Each row is a point on a landscape with many valleys, with its height.
A ball rolls from a point to the lowest of its 2 nearest points, and stops where none of them is lower. Distance is the straight distance between rows; heights are no part of it.
(803) h=3.14: [ 37.5  -5.1   2.9 -16.7  12.6   4.6  -1.1 -28.7  21.8  11.4 -38.9 -36.3
 -27.9 -11.5 -60.7 -11.2 -20.5  -3.4  -2.6  -8.5]
(1332) h=6.17: [ 34.3 -42.0  19.6  -2.7 -26.8 -24.3  18.8 -26.0   5.4  10.9  -7.7 -31.5
 -28.5  11.8 -22.9 -16.3 -23.8  12.5  50.9 -15.1]
(678) h=4.91: [ -7.3 -37.8  10.1  33.5 -39.6 -14.7  48.6 -10.7  -5.3 -26.3  32.7   1.3
  25.1  -2.6  33.3 -14.9 -53.3 -14.7  23.0 -22.0]
(599) h=5.62: [ 46.2 -39.5  40.3 -12.4  19.8  18.5 -19.5 -23.9   4.0  25.0 -47.1   3.5
 -31.9  28.3 -48.5  -2.9  -6.0  24.1  33.4  10.3]
(702) h=5.05: [ 34.9  35.4   2.2 -40.1  65.7  14.7 -49.1  -3.9 -18.3   6.6 -32.5  -8.5
 -23.5  44.0 -73.3  41.4  24.5   4.7  -3.4   4.4]
(853) h=2.61: [ 19.5   5.9   3.4  31.1   0.6  47.2 -20.0  23.9  17.8   8.5 -28.7  34.4
 -22.2 -31.8 -30.7  -9.0 -14.2 -28.5 -21.2  -5.9]
(776) h=5.16: [ -5.6 -27.0  16.2  36.2 -28.2  10.2  21.8  -2.6  11.7  -6.4  34.5  13.1
  19.7  -3.0  34.4 -22.5 -18.3   4.6   6.2   6.2]
(155) h=5.73: [  9.2 -38.0  39.9   2.2 -21.4  41.6  29.2   8.6  48.5  30.9  -4.3  18.3
  17.7  -7.3  31.2 -44.3 -19.2  38.0  10.8  63.3]
(8) h=3.47: [-16.9  14.5  -9.0  -1.9  -3.2  25.0   3.3  -1.2   5.2 -14.0  83.2   0.1
  44.1  -4.8  45.4 -20.0  -4.8  16.9 -37.7  18.3]
(575) h=4.88: [-16.2  54.2 -22.7 -12.3   3.5 -58.0 -16.3  -6.0   1.2  -8.2  51.2 -24.1
  10.3  -2.9  12.7  36.4  72.3  15.1 -26.7  -5.8]
(501) h=4.87: [  4.8 -35.4  21.6   1.6 -46.1 -29.3  29.3 -29.8  60.5  21.0 -21.0  -1.6
   3.4 -51.7  12.8 -31.3 -26.1  39.7 -10.0   7.1]
(450) h=5.98: [ 19.7 -42.7  36.8  43.5 -43.7   9.6  21.0   7.6  27.3  18.4   1.9  31.3
 -17.7  -2.4  26.1 -31.8   9.8  30.3  39.4  17.4]
(278) h=4.93: [ 23.1  41.3 -14.9 -50.4  29.6  29.7 -17.8   0.1  29.4  10.5   2.8 -27.2
 -10.3 -17.8 -47.8   0.8   8.4  16.4 -48.0  17.4]
(522) h=6.87: [-11.7 -27.6  34.4  71.3 -65.9  21.6  41.7   1.7  30.7 -38.4  -4.6  51.3
  30.2 -36.1  29.7   1.7 -43.8  -7.1 -18.0  -4.5]
(474) h=5.10: [ 24.0  33.3 -17.1 -74.6  30.5  46.0  -7.8   3.5  47.8  23.3  -6.1 -26.0
   7.8 -31.4 -45.7 -20.8 -24.1  31.1 -57.8  43.1]
(92) h=6.72: [  2.6 -25.1  29.1  65.0 -40.3  52.8  31.7  27.2  27.5 -24.4  -4.3  41.8
  11.8 -25.5  21.6 -11.7 -28.4 -14.4  -7.8  14.7]
(407) h=5.95: [ 22.9 -32.3  35.1 -25.1   0.1  23.6  10.2  -7.5  38.9  30.0   0.7  -7.6
  -2.1   6.2   6.6 -36.6  -3.8  38.4  14.4  48.5]
(1080) h=2.55: [ 20.9 -15.9  10.4 -39.7   4.1  25.3  15.0 -13.6  59.4  36.3 -43.6 -23.8
  -4.2 -35.8 -38.7 -32.4 -39.0  17.8 -18.7  34.4]
(917) h=3.50: [ 25.7  12.0 -14.4 -22.6  11.2 -30.5   5.2 -32.3   6.0 -10.9 -23.0 -58.2
 -29.0  -4.9 -66.7  10.2  -6.3 -20.9  -9.1 -24.7]
(691) h=3.04: [ 23.3 -25.9  28.6 -45.8  28.2 -22.8  -5.2 -27.5 -25.8   5.0  18.6 -49.6
   2.1  77.7 -20.8  14.2   9.8  17.1  53.5  21.7]
(1192) h=4.45: [ -8.3 -27.5  12.8  -2.4 -51.3 -41.3  29.5 -46.5  45.8  11.6  17.3  -7.5
  26.3 -44.5  35.0 -21.6 -11.2  52.1 -19.4  -2.0]
(1170) h=4.96: [-27.5 -14.8  -1.7  -5.0  55.2  40.8  -4.8  28.9 -66.9  -9.1 -22.1  25.4
   7.8  58.4  31.1   3.3 -18.2 -38.0  44.1  19.2]
(492) h=4.85: [-29.2 -28.6 -11.3 -25.1  56.4  14.1  -2.0   7.9 -77.1 -11.0 -46.6  17.4
 -11.9  71.1  41.1  11.1 -13.4 -36.2  60.4  18.4]
(858) h=5.67: [ 44.0  30.1  -2.8 -45.1  46.1  61.0 -47.2  22.6  21.5  28.9 -32.4  25.2
 -28.0   2.3 -62.1  10.0  21.9  25.8 -33.5  32.1]
(1260) h=5.25: [ 11.5  20.4  -2.9 -52.7  15.9  66.3  -3.2  27.2  55.0  34.3 -12.2   7.2
  15.8 -34.7 -11.9 -34.4 -31.6  26.1 -52.0  61.1]
(1269) h=7.27: [-22.1 -22.0  27.1  55.4 -66.1  11.6   6.0  -3.3  49.5  -7.7 -16.8  65.7
  34.2 -70.2  58.0  -8.8   6.5  49.9 -27.6  21.6]
(581) h=2.32: [ 16.7  -2.7   5.1  14.9   6.9  55.2   2.0   7.5  23.3   4.0 -10.2  14.4
   1.9 -28.5 -28.4 -12.8 -48.7 -28.5 -17.5   9.6]
(703) h=3.65: [ -7.0  51.6 -32.2 -18.4 -13.0 -10.2 -29.2  -9.5  35.8  -8.0  23.0  16.1
  13.5 -63.1  -0.3   4.2  28.0  38.2 -88.4 -11.4]
(1197) h=4.09: [-20.2  47.8 -41.9   7.2 -11.6 -16.5 -35.8  -1.4   1.6 -20.2  24.7  22.6
  15.5 -57.1  -1.4  15.9  24.2  -0.2 -76.0 -35.7]
(919) h=3.46: [-18.2 -28.4  14.9  65.5 -26.3  23.6  34.3  43.3 -34.6 -24.8 -27.8  39.7
   1.3  13.8  40.9   3.6 -32.7 -49.6  46.2 -10.3]
(528) h=4.27: [-24.4 -25.3   6.0  72.1 -73.0 -23.5   8.9  -7.8  -5.1 -25.7  -3.9  47.2
  19.5 -39.7  45.5   6.9 -11.5   9.6   4.9 -47.2]
(1230) h=3.82: [ -8.5 -17.7  -0.1  61.4 -53.4 -36.3   4.8   3.5  -5.7 -10.3 -15.5  35.7
  -8.2 -35.8  14.7  -5.3   5.6 -11.0  17.3 -50.7]
(855) h=5.75: [ 31.5  47.7 -24.6 -49.0  44.2  13.2 -16.7 -16.5  -2.6 -15.4 -13.6 -53.7
  -9.1  15.8 -80.8  27.1  -7.6  -4.6 -35.1  -2.2]
(1050) h=5.17: [-51.0  10.7 -23.9  20.2 -21.7 -64.2 -23.0 -11.0 -31.0 -11.5  23.9  15.7
  17.9 -18.0  56.4  23.8  41.7   2.0 -12.8 -48.5]
(79) h=1.48: [ -3.6 -28.7  -0.1 -14.1  27.9  17.9  -1.5  -9.7 -48.8 -15.1 -36.8 -10.6
   6.5  46.8 -12.2   1.0 -55.6 -45.0  48.1 -14.5]
(445) h=5.84: [ 26.7  25.4  -9.7 -22.2  45.6  66.5 -49.5  32.8 -15.0  15.2 -14.1  27.9
 -15.9  14.5 -46.1   9.3   3.5  -7.4 -22.7   8.3]
(1007) h=5.35: [ 15.8 -50.3  34.0   1.1 -23.9  24.2  43.9 -15.7  30.1  -1.7  26.5 -11.6
  25.5   2.6  18.2 -35.5 -63.5  15.3  19.1  26.1]
(1327) h=4.73: [ 12.0  43.9 -31.4 -25.6  12.3   2.0 -17.2   0.8  10.6  -2.7  20.3 -19.3
  -5.5 -30.1 -34.6   3.6  17.3  -2.3 -52.5 -11.1]
(1059) h=2.96: [ 26.7  23.4 -18.5  -6.8   7.8  43.6 -28.6  14.8  33.6  16.3 -35.3  19.2
 -28.1 -49.2 -51.7  -9.0  -6.5  -6.6 -46.1  -2.2]
(300) h=3.98: [ -4.4 -34.3   4.0  18.0 -55.1 -46.8  34.8 -46.6  15.3  -8.6  42.2 -16.4
  28.7 -24.0  35.7 -17.4 -29.2  32.1  -4.5 -28.6]
(366) h=4.64: [-21.6 -39.8  14.5  62.4 -66.0 -24.0  36.2  -6.6  -3.5 -26.0  14.1  28.5
  19.6 -11.7  40.8  -4.1 -33.8   0.4  22.7 -31.9]
(524) h=7.05: [-18.0 -32.8  34.9  56.9 -74.4  21.0  31.6  -2.6  43.7 -26.5   0.0  55.4
  44.8 -48.1  52.8  -1.8 -27.2  35.3 -22.7  13.9]
(371) h=6.58: [ 18.3 -21.9  39.3  50.0 -15.4  77.4  11.3  39.8  27.9  -1.8 -24.8  44.9
  -1.4  -6.6  -1.4 -16.6 -27.2 -11.7   2.8  33.1]
(1289) h=1.79: [ 18.3 -33.0  14.4   9.5  11.8  26.4   4.5 -11.7 -23.3  -3.2 -38.9  -3.9
  -7.6  19.4 -35.9  -3.2 -61.9 -45.6  32.0 -17.7]
(1019) h=3.19: [-18.1  -2.7   6.2  11.8 -22.2  29.1  23.9  -9.2  28.3 -16.7  52.1  13.1
  55.7 -23.6  44.9 -20.5 -40.2  11.5 -46.8  19.7]
(1147) h=1.11: [  3.9 -23.6  14.7 -32.9 -21.3 -27.4  37.4 -43.7  32.2  12.9  47.8 -46.5
  24.5   1.5  25.4 -35.7  -7.9  48.2  -7.5  26.2]
(1182) h=3.26: [ 47.7  11.4  19.3 -53.8  40.2 -17.4  -4.0 -47.6  15.4  -1.1 -17.8 -65.9
   0.1  48.6 -68.7  24.4   4.1  33.0  14.6  31.4]
(913) h=1.88: [-12.6 -30.6  -2.0 -44.1  46.6  -7.9  -1.6 -18.0 -63.0 -15.3 -21.0 -32.9
   8.6  79.2  -2.5   9.3 -35.1 -27.6  58.0   4.2]
(929) h=1.93: [ 18.4 -10.1   8.5 -32.0 -10.6 -39.0  24.7 -41.4  29.8   8.9  23.7 -54.3
   2.0  -1.4 -10.0 -14.9  -1.7  30.2  -6.0   6.9]
(273) h=6.15: [ 29.6 -42.2  42.6 -17.0  20.5  61.2  -2.4  -1.5  12.4  28.6  -2.1  15.6
   3.1  44.1   5.8 -29.0 -10.2  35.9  27.0  59.1]
(163) h=3.31: [ 30.2  23.9  -7.9 -13.5   6.8  22.2 -33.0  13.3  47.7  34.2 -45.6  21.2
 -54.6 -43.3 -59.2  -4.3  33.6  11.5 -37.5   8.3]
(758) h=5.27: [-14.3  -5.5 -19.4 -30.8  24.4 -32.1  16.0 -25.2 -48.0 -24.1 -18.2 -60.4
   3.3  32.8 -13.0   1.2 -44.1 -53.5  31.0 -25.1]
(213) h=3.05: [-42.3 -17.7   2.6  41.4 -40.3 -15.1  22.0  -4.2 -20.3 -24.2  51.5  20.4
  51.4   2.8  77.1  -3.3 -14.2   9.1  -1.1 -21.5]
(430) h=3.18: [-22.8 -19.1   6.7  28.4  12.0  35.9   6.8  44.1 -40.5   4.7  26.1  20.1
  16.5  52.9  66.6 -13.6  19.7 -13.5  47.4  22.4]
(27) h=3.32: [-17.0  -5.4 -11.5  44.8 -44.0 -65.2  -4.3  -1.8 -11.8   1.5 -21.0  25.1
 -31.8 -32.7   5.0   8.9  34.8 -17.9  21.0 -56.6]
(1226) h=2.44: [ -1.1 -24.5   5.4 -43.9  25.3 -36.4   7.5 -24.4 -45.1  -9.3   2.6 -50.7
  -1.5  71.3  -7.5  18.4  -2.6  -3.9  65.8   2.4]
(796) h=4.57: [-28.1 -23.1 -13.2 -39.5  38.9 -30.4  11.2   1.4 -67.3  -5.5 -40.1  -0.2
 -29.4  68.4  36.2  26.0  11.4 -28.9  76.1   1.3]
(1243) h=6.30: [ 40.2 -38.0  47.9  -2.4  26.8  87.6  -9.9   6.4  21.8  31.9 -36.7  39.5
  -5.5  22.6 -20.2 -16.8 -20.0  25.7  17.5  58.1]
(521) h=5.41: [ 47.9 -26.0  39.9 -22.6  50.6  44.3 -34.3 -12.3  -5.1  28.3 -50.2  33.3
 -11.1  43.7 -59.9   1.2  -2.5  27.4  16.6  22.5]
(961) h=5.42: [ -9.7   9.4 -24.9 -44.8  43.6  -9.9   4.4 -23.8 -42.3 -29.8   8.6 -68.9
  18.1  45.6 -23.3   4.1 -38.8 -42.3  10.8  -9.6]
(981) h=5.55: [  1.7 -18.8  28.4   3.7 -17.4  55.8  32.8  17.6  59.5  18.0  -9.9  23.3
  20.2 -34.1  15.5 -33.5 -41.9  14.7 -17.5  55.4]
(673) h=2.92: [-23.4   4.1  -3.3  36.1 -25.2  24.3   9.7  -2.7  12.4 -33.7  34.2  31.5
  49.2 -33.5  35.6  -3.3 -41.5  -8.6 -49.8  -7.2]
(270) h=5.61: [-20.2  68.0 -45.3  -4.9  10.2 -58.0 -29.6   7.2  -8.1 -13.6  -1.3  -4.9
 -13.1 -37.3 -25.3  43.9  53.0 -13.5 -44.2 -46.2]
(759) h=2.65: [-13.4 -21.2 -10.4   5.5 -29.0 -75.9  28.2 -16.3 -26.9  -0.5   9.3 -28.1
 -14.3  20.0  14.4   3.3   5.2  -7.8  46.1 -42.3]
(85) h=2.64: [ 35.7   3.0  12.4 -41.9  15.8 -36.0  17.0 -39.5  25.5   4.1   5.7 -69.4
  -4.3  15.4 -37.1   9.9  12.5  29.7   4.8  18.8]
(834) h=3.39: [ -3.5  -1.1  -4.3  -5.4   0.1 -49.1  -2.6  -9.3 -15.6   4.9  -2.0 -31.9
 -26.9  15.8 -11.5  15.7  18.8 -15.2  29.9 -25.6]
(483) h=4.49: [  0.2  19.8 -17.4   3.0  -2.9  10.4 -13.1  -0.3  17.8  -0.1  23.7   4.9
   3.6 -34.6  -0.8  -9.8   1.7   2.3 -47.7  -7.4]
(271) h=5.74: [ 28.6 -64.2  47.1  36.8 -41.1  38.9  43.7   9.9  27.4   7.9  -8.7  18.4
  -3.7  12.0  24.2 -31.5 -31.5  28.8  51.8  28.4]
(1257) h=3.45: [-45.5 -13.3 -12.7  35.0 -24.4 -35.0  24.4   7.5 -38.0 -22.1  33.1  14.1
  26.0  15.8  74.6  -4.3  -6.3 -14.2  23.5 -25.7]
(507) h=4.69: [-16.4  14.0 -16.4  12.5   1.2  19.4  -6.0   8.6  -6.1  -6.8  33.5   9.1
  12.8  -8.3  14.2 -11.6  -8.7 -20.2 -22.1  -7.1]
(976) h=0.22: [  4.2 -15.2  16.2 -24.1  -5.8  -6.0  20.2 -20.7  12.1  11.0  70.7 -37.5
  22.6  26.6  40.0 -27.4  13.3  38.5  14.3  35.7]
(1280) h=5.60: [-39.5   6.2 -22.4  28.0 -12.2 -46.3  -3.4  14.6 -38.9   0.3  17.8  20.2
  -9.7   2.2  39.2   2.5  45.1 -20.3  13.1 -27.8]
(19) h=2.63: [ -9.0  14.1  -7.8  26.5 -26.6 -71.9 -17.7   0.7  -5.7   7.9  -3.8   8.5
 -27.9 -25.7   2.7  20.4  66.8  -0.8   6.5 -48.6]
(317) h=4.20: [-33.9   1.3 -26.7 -27.4  28.6 -32.1   9.2   6.3 -53.2  -9.9  -4.4 -18.0
 -15.3  39.4  29.1  16.2  11.9 -37.5  40.7  -7.1]
(1254) h=5.53: [ 23.1 -57.3  37.1  18.9 -27.7  21.4  39.8  -7.1   1.4  -4.4   6.3  -7.4
   5.7  24.0  12.2 -20.5 -53.4   4.7  51.5  12.0]
(1351) h=4.52: [-45.4   3.2 -36.3  22.8  -5.9 -59.0  15.6   7.9 -44.7 -12.8 -40.0  13.7
 -29.6 -12.9  34.3  14.0  10.2 -46.1  24.2 -50.9]
(295) h=3.42: [ -7.3 -21.9  -2.9  16.6 -49.5 -65.1  25.0 -34.2 -12.2 -14.3  30.2 -17.3
   7.7  -2.7  24.7  -6.5  -9.1  14.5  20.1 -42.5]
(1295) h=3.49: [-40.8 -14.7  -6.6  31.8  -9.3  -6.4  21.2  26.3 -45.0 -10.5  35.9  20.2
  20.9  36.5  73.2 -17.0  14.7  -8.1  41.4  -1.0]
(37) h=4.10: [-28.8 -17.9 -16.6  17.4  -4.2 -45.1  23.1  21.1 -52.6  -6.0 -25.5  18.8
 -29.2  21.9  42.6   2.6  10.3 -33.4  62.1 -29.2]
(503) h=5.46: [ 49.9  17.1  21.7 -37.1  43.7  27.9 -43.6   4.6  17.9  36.7 -44.7  19.0
 -35.6  20.9 -72.9  24.0  36.5  35.4  -4.5  28.7]
(562) h=5.24: [ 44.3   6.7  16.3 -39.6  60.7  40.6 -48.2  -8.6  -7.6  16.2 -43.0  21.5
 -15.0  47.8 -88.9  21.9   6.8  17.0  -6.5  12.5]
(243) h=4.07: [ -0.5  43.0  -9.8  -4.4  22.8 -18.2 -37.2  35.0 -16.3  15.0   0.3   6.4
 -36.1  13.8 -11.1  36.3  74.6 -10.6   8.3  -1.7]
(12) h=3.21: [-10.0 -18.5   5.6  72.3 -14.6  45.4   8.4  56.3 -21.3 -25.5 -42.9  54.0
 -12.7   3.0  17.2   5.4 -19.7 -57.0  27.9 -10.0]
(782) h=1.04: [-13.6   0.0   6.2 -13.7  11.6   1.7  -0.9   2.0 -20.1   2.2  81.7 -21.0
  18.6  47.2  47.0 -13.3  30.1  13.7  17.1  29.1]
(663) h=5.88: [ 47.2 -54.4  36.8  -1.4  -7.9  -3.6   2.3 -19.5   0.0  28.5 -23.9  -4.5
 -37.5  30.0 -22.7  -8.8  -0.3  35.1  66.4  -2.0]
(95) h=5.68: [-12.0  -0.8  -4.4  25.7 -14.2 -23.0  -3.6   9.5  -4.7   3.9  25.6  11.5
 -11.5   2.3  28.6  -5.1  40.0  -4.1  12.7 -17.5]
(866) h=4.29: [  3.8  45.9 -29.2  -2.1  -8.7 -64.3  -1.7 -17.4  20.0 -13.3 -14.0 -44.3
 -23.8 -41.2 -52.7  26.8  33.9  -4.1 -33.4 -38.6]
(820) h=5.38: [  1.5   8.2   9.6 -23.7   4.6  76.5  11.9  29.8  49.1  22.5   9.9  28.8
  29.2 -32.4  13.0 -36.2 -29.5  18.0 -46.2  67.3]
(375) h=4.53: [ 16.4  69.1 -16.6 -16.9  39.2 -34.4 -41.8  24.3  -5.9   7.5  -9.1 -21.3
 -44.0  13.7 -51.9  67.6  78.3  -5.5   7.2   2.9]
(1067) h=6.43: [ 35.4 -30.4  45.8  30.2   6.7  88.0  -6.9  35.8  19.3  19.1 -40.6  56.7
 -12.7  13.3  -6.6 -17.6 -10.1  18.2  19.0  44.2]
(730) h=4.83: [-39.4   2.8 -31.4   8.0  -9.1 -66.9  25.7 -17.0 -35.0 -22.7 -22.6 -19.2
 -15.6  -9.6  11.6   6.1 -16.8 -48.5  23.4 -58.3]
(237) h=4.44: [-47.0  51.2 -37.7 -23.6  10.3 -60.5 -10.2   0.4 -26.6 -19.1  53.1 -24.3
  20.6   4.0  40.8  29.5  52.8  -3.7 -24.9 -17.8]
(225) h=5.96: [  7.9  18.9 -11.4 -14.4  41.5  40.6 -31.7  19.6 -25.7   2.1 -22.1   3.7
 -16.6  10.5 -44.2  13.1 -11.5 -35.1 -10.0  -9.7]
(496) h=5.29: [-17.9  82.2 -40.2 -11.7   9.0 -72.7 -26.7   6.2   6.4 -19.0  27.3 -24.6
   0.1 -24.8 -18.8  50.4  65.5  16.5 -48.9 -20.1]
(1119) h=4.08: [ 25.4  31.1 -12.6  -3.1  -5.9 -39.4 -18.8  -7.9  43.5  12.7 -29.9 -15.3
 -44.2 -52.5 -61.8  15.3  41.3   4.3 -34.8 -19.1]
(1196) h=2.56: [  4.7   7.9  12.5   5.8  27.3  45.3 -28.3  33.1 -18.0  23.7  45.5  18.1
  -5.1  40.6  35.5  -4.3  61.1  13.3  19.2  39.5]
(802) h=3.86: [ 16.4  42.5 -21.7 -24.0  14.1 -41.3   3.4 -24.8   9.9 -12.4   8.0 -63.8
 -10.0  -2.2 -49.6  19.4  19.9  -3.3 -21.5 -14.9]
(1016) h=3.70: [-20.6  29.7 -24.3 -18.0   7.5  -4.6 -12.9  -3.5  -1.0  -5.1  82.6 -11.6
  35.6  -1.3  36.1  -6.3  24.8  20.7 -43.3  11.2]
(1248) h=2.04: [ 15.8 -16.2   1.5   6.4   6.2  31.4   7.9  -9.8  -4.9 -10.5 -12.1 -12.8
   2.0  -9.6 -34.1 -11.8 -67.0 -46.0   2.4 -20.0]
(288) h=3.69: [ 41.5  27.1   2.1 -13.0   9.8  -8.0 -31.1   1.5  33.4  33.2 -37.0  -4.9
 -53.7 -32.0 -66.4  17.8  46.3  11.1 -15.7  -2.5]
(998) h=2.93: [  2.8  -9.4   6.8  43.4   4.0  48.1  -6.3  28.4 -19.6  -1.4 -42.0  34.0
 -18.1  -8.6 -14.5  -0.5 -21.0 -50.4   9.4 -16.3]
(1252) h=2.09: [-12.9  36.5 -10.9 -24.6  44.1  31.2 -34.2  37.0 -37.0  14.0  46.8   2.1
  -0.7  45.6  21.0   9.2  52.1  -6.3   4.5  23.3]
(359) h=1.57: [-23.9  15.5 -12.8 -12.1  20.5   0.3  -9.1  20.5 -38.1   4.6  61.2  -7.1
  14.8  34.9  48.1   0.3  39.1 -10.5  15.0   9.3]
(781) h=5.15: [ 10.9 -41.6  24.7  14.3 -36.6   4.4  41.6 -24.6  49.5   7.2   1.4  -4.4
  15.6 -34.6   9.8 -32.9 -56.6  14.6  -9.2  15.5]
(1127) h=5.59: [  7.9  36.0 -24.4 -50.0  47.4  -7.4 -10.9 -17.4 -25.1 -17.2   4.6 -62.2
   2.9  37.8 -51.4  20.0  -7.3 -20.4  -9.0  -2.4]
(773) h=2.16: [ -0.4  14.8   0.7 -50.3  -4.1   6.8   6.9   6.7  68.1  53.8 -53.9 -26.1
   2.9 -48.9 -32.8 -32.6 -15.0  39.4 -39.9  50.0]
(1082) h=6.04: [ -7.1  31.1 -27.2 -11.2  32.5  -5.4 -23.2  16.4 -31.2   2.0 -27.0 -13.2
 -28.5   3.5 -32.4  18.0  11.6 -48.4  -5.5 -23.6]
(1274) h=3.84: [-22.9  15.5 -21.1 -17.0  14.6 -37.7   1.0  -9.4 -32.5  -8.0  23.1 -34.3
  -0.7  23.7  10.3  17.0  15.3 -24.9   8.0 -14.7]
(1347) h=2.62: [-43.0  -0.1  -0.4  56.1 -32.8  15.7  15.7   7.5 -13.3 -41.4  35.5  36.9
  56.9 -20.1  63.3   7.9 -28.9 -13.3 -30.2 -20.6]
(1037) h=4.80: [-49.9  15.3 -25.5  36.1 -24.0 -40.8 -17.6 -14.4 -28.8 -22.4  21.4  26.9
  37.5 -31.0  51.4  15.9   4.0  -6.7 -33.5 -56.3]
(1000) h=4.48: [-38.8  27.6 -26.3  27.9 -22.6  -9.0 -37.0 -16.5 -12.8 -27.6  28.8  30.4
  45.7 -50.9  35.8  21.6  -2.2   0.6 -64.2 -46.0]
(1277) h=4.86: [-23.0  -6.8  -5.1  33.9  -1.8  23.2   9.5  20.8 -28.3 -19.8   7.6  16.5
  18.9  -6.7  20.6  -6.4 -28.3 -48.6  -3.4 -11.0]
(536) h=5.07: [ -9.9 -16.4 -19.0  -0.6  -4.5 -40.3  25.3 -21.0 -31.0 -18.7 -21.9 -38.6
 -15.0   6.0  -9.5  -1.8 -40.8 -47.3  36.7 -47.6]
(384) h=2.87: [ 40.0 -17.2  15.9 -31.4  17.4  29.0  -1.5 -32.7  37.9  17.5 -54.2 -24.6
 -18.7 -11.8 -75.9 -19.2 -46.6   7.7 -15.6  11.0]
(880) h=5.00: [-24.8  -1.3  -5.6  26.6  24.5  47.2   5.2  46.0 -41.5 -17.7  -8.2  27.9
  10.6  28.7  33.5  -5.2 -27.7 -51.1  24.0   3.0]
(890) h=5.87: [-19.3  50.9 -40.0 -12.2  26.1 -50.6 -16.1  12.5 -22.8  -6.0 -26.8 -22.2
 -29.1 -13.1 -29.4  35.4  34.3 -42.3 -13.2 -36.4]
(40) h=3.59: [ 38.2 -15.8  27.8 -50.5  40.9 -27.3 -13.2 -44.0 -15.9  -5.1  -7.2 -46.0
   5.7  73.6 -58.3  27.3  -1.0  23.2  37.6  20.8]
(984) h=5.39: [  2.9 -27.8  13.3  23.5 -16.7   0.4  13.9   6.2 -19.7   4.9  17.5   2.0
  -6.4  17.7  26.2 -16.1  -0.4  -4.5  41.7  -4.0]
(688) h=3.72: [-26.4 -30.6  -3.4  54.4 -32.6 -10.4  30.3  27.4 -43.5 -15.9 -20.9  32.8
 -11.5  15.5  43.4 -10.4  -9.2 -33.1  59.2 -31.4]
(139) h=2.89: [  0.4 -10.8  12.6  23.9  17.7  59.3 -11.3  44.2 -20.4   7.0  45.7  26.6
  11.6  40.0  59.9 -19.9  34.9  12.3  20.9  35.5]
(1158) h=7.48: [-22.8 -10.8  13.5  35.0 -50.5  18.7   2.5  12.4  63.8   8.3 -26.2  61.2
  22.2 -77.9  30.7 -19.9  -4.2  33.5 -45.9  31.4]
(151) h=4.01: [-40.4  43.2 -33.0 -12.0  -3.6 -27.6 -21.1  -5.9 -18.1 -13.7  70.7  -4.7
  44.6  -9.5  38.2  19.2  30.0  12.9 -52.0 -17.8]
(1234) h=4.84: [ 33.2  60.7 -12.2 -37.7  58.5  -3.7 -46.2  20.5  -9.0   7.7 -22.6 -14.9
 -30.0  34.8 -65.8  64.6  51.0   2.3   6.2  10.5]
(942) h=2.66: [  8.8  37.1 -13.6 -51.8   1.7  -3.4  -6.1   6.8  65.1  32.2 -21.0 -15.6
  -1.8 -53.6 -29.2 -12.5  19.6  47.4 -64.3  41.2]
(1163) h=3.48: [  1.6  24.1  -5.4  16.6 -10.1 -37.2 -32.0  18.6  10.1  21.0  -0.6  13.2
 -47.3 -13.7 -12.7  20.4  86.3   9.6   3.9 -14.8]
(1085) h=3.20: [  3.1  57.1 -33.3 -40.5  -6.2 -20.4 -12.4  -4.6  54.0   4.7   6.7 -10.6
   4.0 -58.0 -28.3   3.4  34.9  48.2 -88.2   7.7]

For each start below, name the point where the ball stops.
(1254) -> (759)
(1082) -> (1347)
(522) -> (483)
(430) -> (976)
(1170) -> (759)
(1280) -> (773)
(1351) -> (79)
(288) -> (79)
(155) -> (483)
(95) -> (19)
(866) -> (773)
